A landscape with many valleys, sampled at points; each row gives a point and its height.
A ball rolls from a point to the lowest of its 2 nearest points, and stops where none of them is lower. Distance is the straight distance between rows; heights are no part of it.
k187 height 36.8: [ 19 -20   9   4  13  14  -9  -9   6 -33   4   2  19  21 -18  29   2 -19
 -14 -14 -30  15]
k523 height 14.3: [  0 -10  -5  32  22 -12  21  -5 -14   8   0  -1   8   4  13  24 -12  -7
  10  -7  -5   6]
k113 height 34.9: [ -6  16  -6  14  -7   4  -1   3  22  -5  -5  -1  25 -39 -14   7  -3  -2
 -32  -9 -26  18]
k740 height 48.5: [ 12  12  28 -35 -21   4  24  31  24 -21   4   2 -26   3 -17 -32  -3  15
  10   5  14 -20]
k562 height 53.5: [ -8  -9  -8  12  -4   1 -12  12 -24  21 -18 -18  16 -36  17  34  -8  -6
 -16  11 -23  11]
k504 height 34.3: [  6 -14   3 -13  -1  12  -1  18  17 -20 -53   0 -14 -26  10  -6  -9 -21
 -15  -4 -17   6]
k578 height 23.9: [ -8  -8  -2  32   5 -15  30 -12  -3   6 -15  -1  19 -15   8   8 -26 -13
   2   5 -23   9]
k505 height 33.7: [-16  15  16  14 -12   1  27  -2   4 -17 -19 -13  -8  -8  -1   2  -1 -20
   9  -9  22  17]
k909 height 43.6: [ 29 -11  -6   4   9  -1   6  12   7  34   1  -9  40   3  -6  10 -22   9
   2  23 -15   4]
k880 height 35.7: [  9  -7   2  -9  -7 -16   8   1  31 -10 -26  -1  -1  14  -3 -29 -14  -7
  11  13  -3  -1]
k511 height 38.7: [ 29  -4   4  20   3   2  33   5  16  14   1   5  35  -5 -12  -2 -23   4
   1  15   3  17]
k914 height 48.7: [-24   0  20  -8   2  -4  27  -1   5 -22  -4   0 -24  17  -6 -22   6   5
  36   0  23 -25]
k460 height 41.6: [ -1   9  33 -40 -17   1  12  29  -3 -23  -1 -14 -33  13 -25  -5   1   8
   5   1  26 -30]
k169 height 77.3: [ -8  17 -14  36  -8  -5 -15  -1  15  -1   7  -2 -19  -9  30 -21   4  -2
  10 -17  -9  18]
k675 height 28.5: [  7  -2   8  -9  10 -11  -8  30   4   1 -28 -27 -19  12  20   6 -12 -13
  19 -14   7  -5]
k940 height 28.3: [-14   2  -3  -8   2   3  -1  17 -18  10  -2 -22 -21 -28   6   3  -5   8
 -27 -21  13 -26]
k57 height 3.8: [  5  -9  -6   8  19  -1  -7  -4 -19   3   2  16   8  12  11  33   4 -13
  14  -4 -11   9]
k343 height 47.5: [ 14   4  -6  -8  -5  10   2   6   0  35  11  -6  19 -16  -7  -4  -7  30
 -15  20   3  -3]
k663 height 17.9: [ 17   9   0  -2  -3 -10 -14  12  -5  31 -11   0  13  -1  25  10   0 -13
  24  13  16  27]
k616 height 59.8: [ 39 -27   1   6  -4  31   6   1   2  10   4  -6  27 -15  12  11  -7   2
  -8  22  -4  28]
k847 height 28.4: [  0  -9  11 -16  -2  26  11  20   2  -9 -30  -6 -12 -37  14  -8  -4   6
 -25  -9 -13  -8]
k869 height 23.6: [ -8   7 -12 -16  -3   6 -16 -19 -31  23  26   1 -20  -3  -5 -11  10  21
 -23   4  24 -13]
k529 height 40.9: [-13   2 -17  11  12 -10 -32  17 -33  25   0  -4 -14  -4  32  25   5   1
   2  -3  -2  -3]
k482 height 58.3: [-21  23   9  22 -16  -7   8 -19   7  -3  14  -8 -13  14   2 -18  19  -6
  34 -10  39  17]
k475 height 23.3: [ 16   4  -4  -9   9 -15 -28  27   2  27  -5 -25  -4  17  25  -1 -11   2
  21  -3   5   2]
k577 height 57.0: [-37  -4  23   0   8  -3  43  10  -2 -36  -4  -9 -25   6 -23  -7  -4   1
  23  -8  14 -46]
k865 height 44.7: [ -9  34   0   5 -12 -11  -1 -15  17  10  14   9  22   5 -11  -1  15  -2
  15   1  14  25]
k964 height 34.8: [ -1  14  -7 -12   3   3 -12   1  23  11  17   2   6  -3  -4 -31   4  33
 -10  -5 -19 -15]
k598 height 30.6: [  0   6  -7 -41   8   3 -21   1 -34  16  16  -4 -34  13 -21   3   4   9
 -16   2  35 -40]
k432 height 70.5: [ 10  -9  -4  14 -10  -3 -25 -21   2  14  26 -21  27   2  10  -1  -5  13
 -13  14 -23  28]
k551 height 61.1: [ 21 -17   4 -19 -12  11 -19 -15 -34  21  24 -18   5  10  -3  13  -2  17
 -26  31   9   9]
k389 height 41.8: [-18  14  15 -11 -22 -11  16  -1  29 -16 -12 -11 -20   5  -2 -42  -4   0
  20   2  15  -7]
k600 height 27.8: [ 11  14   7  11   2  -2   5  13   0   5   2 -16  -6   0   6  11  -3  -6
   4 -12  37  18]
k162 height 34.4: [-10  13  -3  -3   4 -21  18   3  -9  18  32 -15  -6   3 -25  -9 -16  21
  -6  -6  25 -45]
k447 height 19.8: [  5   3  16 -22  -8  28  11  31 -11  -8  -6 -12 -21 -36 -10   2  -3  16
 -38  -9  13 -22]
k22 height 74.5: [ -9  18 -15  31 -15 -16 -37   3  -5  17  14  -5   3 -11  29   2   5  -4
   5   0 -13  29]
k103 height 21.9: [ 25 -10  -8 -14  21  18   9  34 -20  31   2  -4  -4  -1 -13  18 -18  18
 -10   4  11 -38]
k896 height 25.2: [ -6   3 -29   8 -13 -14 -30  -7  25  -8 -12  30  -5  -4  20 -27  16 -16
   8  -3 -29  16]
k724 height 42.6: [-33   4  -5   6  15 -24  18  -6 -22  14  16 -12  -9   5  -5   3 -11  14
   7 -13  -1 -48]
k891 height 41.2: [-19   6 -10  -5  -5   0   3  -7  10 -16 -38  42   1 -16   2   3  23 -32
  17  -1  -7   5]
k946 height 12.1: [ 12 -17 -32   9  -2 -25 -13  -7  34  -1 -18  32  27  -3  -3  -5  -6 -33
   8  19 -21  17]
k124 height 67.8: [ -6 -13   4  21  -6  -2 -15 -20 -22   8  13 -35   4   1  18  10  -9   9
 -22   4 -16  17]
k170 height 22.8: [-13  10   7  -8 -15 -15   3 -11  27 -25 -23   3  18   1 -27   4   1 -30
  -1   7  -8  15]
k963 height 60.1: [-16   5   4  -1  21  18  22  -4  16 -40   2  31 -10   5 -22 -11  22   8
   2 -24  -7 -21]
k978 height 17.6: [ -6   3 -21   0  -3 -25 -15  -6  39 -24 -23  37  21   9 -23   5  11 -42
  15   6  -5  19]
k339 height 39.3: [  3  -5  -9 -16   9   0  -8  13  13  -7 -36  24  -1  -8   9   1   5 -19
   9  -3 -18  -1]
k497 height 30.0: [ -5   0 -17   3 -17  -4 -22 -13  29  -8  -8  11  16 -23   1 -19   3  -9
 -17   5 -36  24]
k836 height 33.0: [ 31   4  -9  28  16   7  19  15  27   8  14  -7  14  -3   6 -19 -21  13
   1  -7   9  14]
k74 height 13.6: [ 19 -20   3 -10  15  11   5   6 -31  21  -2   4  13  10  -1  31  -7   4
  -2  13   0 -12]
k745 height 51.2: [ -3  12  11  -1  12  15   0  -1  -9 -26  25  -5 -28  31 -24  12  19   2
   0 -24  43 -10]
k26 height 29.7: [ 14 -19   2 -13   0  16 -15 -17   0 -11   9  12  11   7  12  -8  10   9
 -10   4 -25  10]
k344 height 27.4: [  9   9 -17 -10  17  -1  11  25 -18  35  12 -11  -6 -15 -18   5 -19  12
 -18   2  34 -37]
k410 height 25.7: [ 26   7 -17   2  10   5  -7  27  39   7  -9  10   3  -8  12 -27  -5   6
   7 -10   0   4]
k316 height 35.6: [ -9  21  15 -44 -10  -2 -12  18 -19  -4   9 -14 -31   6 -28   2   9   2
 -13  -7  43 -37]
k739 height 51.9: [  9  14  20 -23 -16  11 -28  -8  -2 -12  20  -8  -5  27  -8   6  24   2
  -8  -3  25  23]
k309 height 44.3: [-11 -10  20  -5  15  -5  34   6 -18 -18 -25   1   0  10 -16  29 -11 -11
  10  -2  -3 -20]
k691 height 40.7: [ 19  -6  19 -11   2  21  -8   6  -3 -25   9  -3  11  20 -36  34   4   2
 -28 -11 -13   2]
k236 height 23.7: [  1 -16  15   2 -13  20   8 -36 -13 -24  16   6   7   0   3   3  11   3
 -18  -1 -13  21]
k407 height 46.1: [-12   2 -13  19   7 -20 -21  15 -21  10 -18  14   3 -13  30  28   3 -22
  18   6 -23   8]
k326 height 57.5: [ 18   3  -9  -5   7   7 -36  -4 -17  20  31 -23   5  25 -24  21  -5  12
 -28   5  13   2]
k839 height 48.6: [  3  21   4  -7 -10  -1  -6 -16 -15   8  18   9  13  12 -17  19  20  -4
   1   4  33  23]
k647 height 34.7: [ 35 -44  -3 -21  -3  19  -8 -14  13  -8  -6  24  15  11  16 -16  -4 -10
   7  19 -30   6]
k517 height 35.1: [ -7 -10  12  -3  21 -15  16  20 -15   1 -33 -22 -12   6   9  26 -23 -19
  17  -9   2 -20]
k12 height 43.5: [-14   4 -16  22  11 -11  11 -24  18  -9   8  36  10  14  -2 -15  12  -3
  31  -3  -7   3]
k496 height 64.4: [ -3  -4   3  -7 -17   4 -25 -15 -25  16  20 -38   2  -7  -2   5  -6  25
 -40  16  -1   6]
k637 height 13.9: [ -8  -3   4   7 -12  11   6 -29 -25   1  25  -1 -12   5   9  -9  11  18
 -10  -6  12   3]
k95 height 29.6: [-14 -16  -1 -10 -19 -27  10 -20  23 -15 -32  11   7  12 -14 -21  -8 -21
  13  26 -12  -5]
k241 height 54.3: [ -6 -12  24 -11  14 -10  43  10 -20 -12  -8  -5 -18  22 -14  10 -18   8
  20   6   9 -45]
k456 height 30.9: [ -4  -8   6  18  13   9  10 -27  -2 -32  18  14   5  16  -9  13  14  -7
   0 -13 -10  17]
k275 height 54.4: [ 16  10  18 -18 -11   1 -25   1  -8  -3  27 -27 -12  29 -24   5  -1  12
 -22   3  31   4]
k506 height 22.7: [  7  14  -4   5  -1   3  -4  17  -2  13 -11   9  -8 -18  31  -2   6  -9
  11  -8  17  17]
k997 height 39.6: [-17  31  -2  26 -19   2   6 -12  10   6   9   9  15 -28 -12   1  14  -4
 -13  -9  -7  19]
k665 height 35.0: [ -7  -8  -5 -10  10  -6 -12   9 -28  26  -4 -20 -14  -9  20   9  -8  12
  -8   1   5 -17]
k696 height 56.9: [ 13 -15  -1 -14  -7  24 -13  14 -10  13  -9 -12  21 -26   9  23   2   4
 -23  15 -15  12]
k348 height 72.6: [ -5   8 -11  10 -11  -9 -41 -19  -1  15  27   4  17   2  17  -4  16   7
   2   5 -25  24]
k75 height 39.7: [  1  -6  15  13  -5   6  45   3   6 -11 -18  -6 -17 -14  17 -17 -14  -6
  12  -7  19   6]
k173 height 53.1: [ -8 -11  -5  -5  15  -1  10 -21  18 -28   4  29   6  30 -18 -19  15   2
  19   0 -17 -15]
k271 height 46.3: [ 15  -9  10   8  -6  22  34 -11   1  -8  -1  18 -12  -8  22 -25   6   5
   7  -4  18  15]
k686 height 55.6: [-35  22   7   7   4   1  -4 -10   1 -20  19  -3 -17  26 -21  -3  27   2
  22 -18  35  -6]
k542 height 18.0: [ 24 -13  -9  12  -1 -23 -11   4  23   5 -25  -8  23   6   6   6 -22 -33
   8  15 -13  34]
k105 height 33.1: [-30  -6  -4   6  -5 -18  18 -24  -6   5 -20  14  10 -12   5  -3  -5  -9
   8   5 -35 -13]
k763 height 46.0: [ 12   1  17 -17  12  17  -5  10 -22 -18  14 -11 -19  31 -39  29   2   2
 -22 -11  19 -22]
k689 height 49.9: [ -1 -18 -17  10   5  -3 -11   6 -11  15 -19   7  18 -28  30  16 -10 -14
   2  17 -43  10]
k270 height 25.1: [ -2   7  -5   0  -4  12  -9 -18  10  -5  25  12 -12   8  15 -37  21  24
   4 -15   1   3]
k829 height 34.2: [-27   5 -20  25  -5  -5   5 -22  12 -14 -10  45 -11  -7  12 -15  24 -24
  30  -4 -11   3]
k622 height 51.1: [-15  -1  11  -4  13   7  20  -6  -6 -19  10  11  -2   6 -19   4   1  21
 -11 -13 -16 -33]
k785 height 42.0: [  4   0 -23  10   7  11 -10   4  10  24  20   1  16 -21  13 -15   2  32
 -15   3 -18  -3]
k765 height 18.9: [ 14  -1 -27   8   1  -5 -35  19  36   4 -10   1  -5 -10  24 -34  -1   0
   0   2 -24  18]
k365 height 41.9: [-29  -5   7   2   5 -18  14 -18 -11   2   1  -4   5   3  -9   5  -7  11
  -5   3 -28 -28]
k122 height 53.0: [  0   5   3  11  -3   1  22 -12  -6  11  11   6 -20   4  30 -19   7   7
  30  -6  36   5]

Call two points neighbours if one is among the 2 nearest of the other. Go from one point of each pair to the other, from neighbour to neighbour, staying as low as possible. Name the highest point that can't be avoided.
k829 and k447: k891
k946 and k637: k740
k765 and k236: k343

For each start below, name the point where the ball stops.
k622: k57
k577: k946
k22: k765
k740: k637
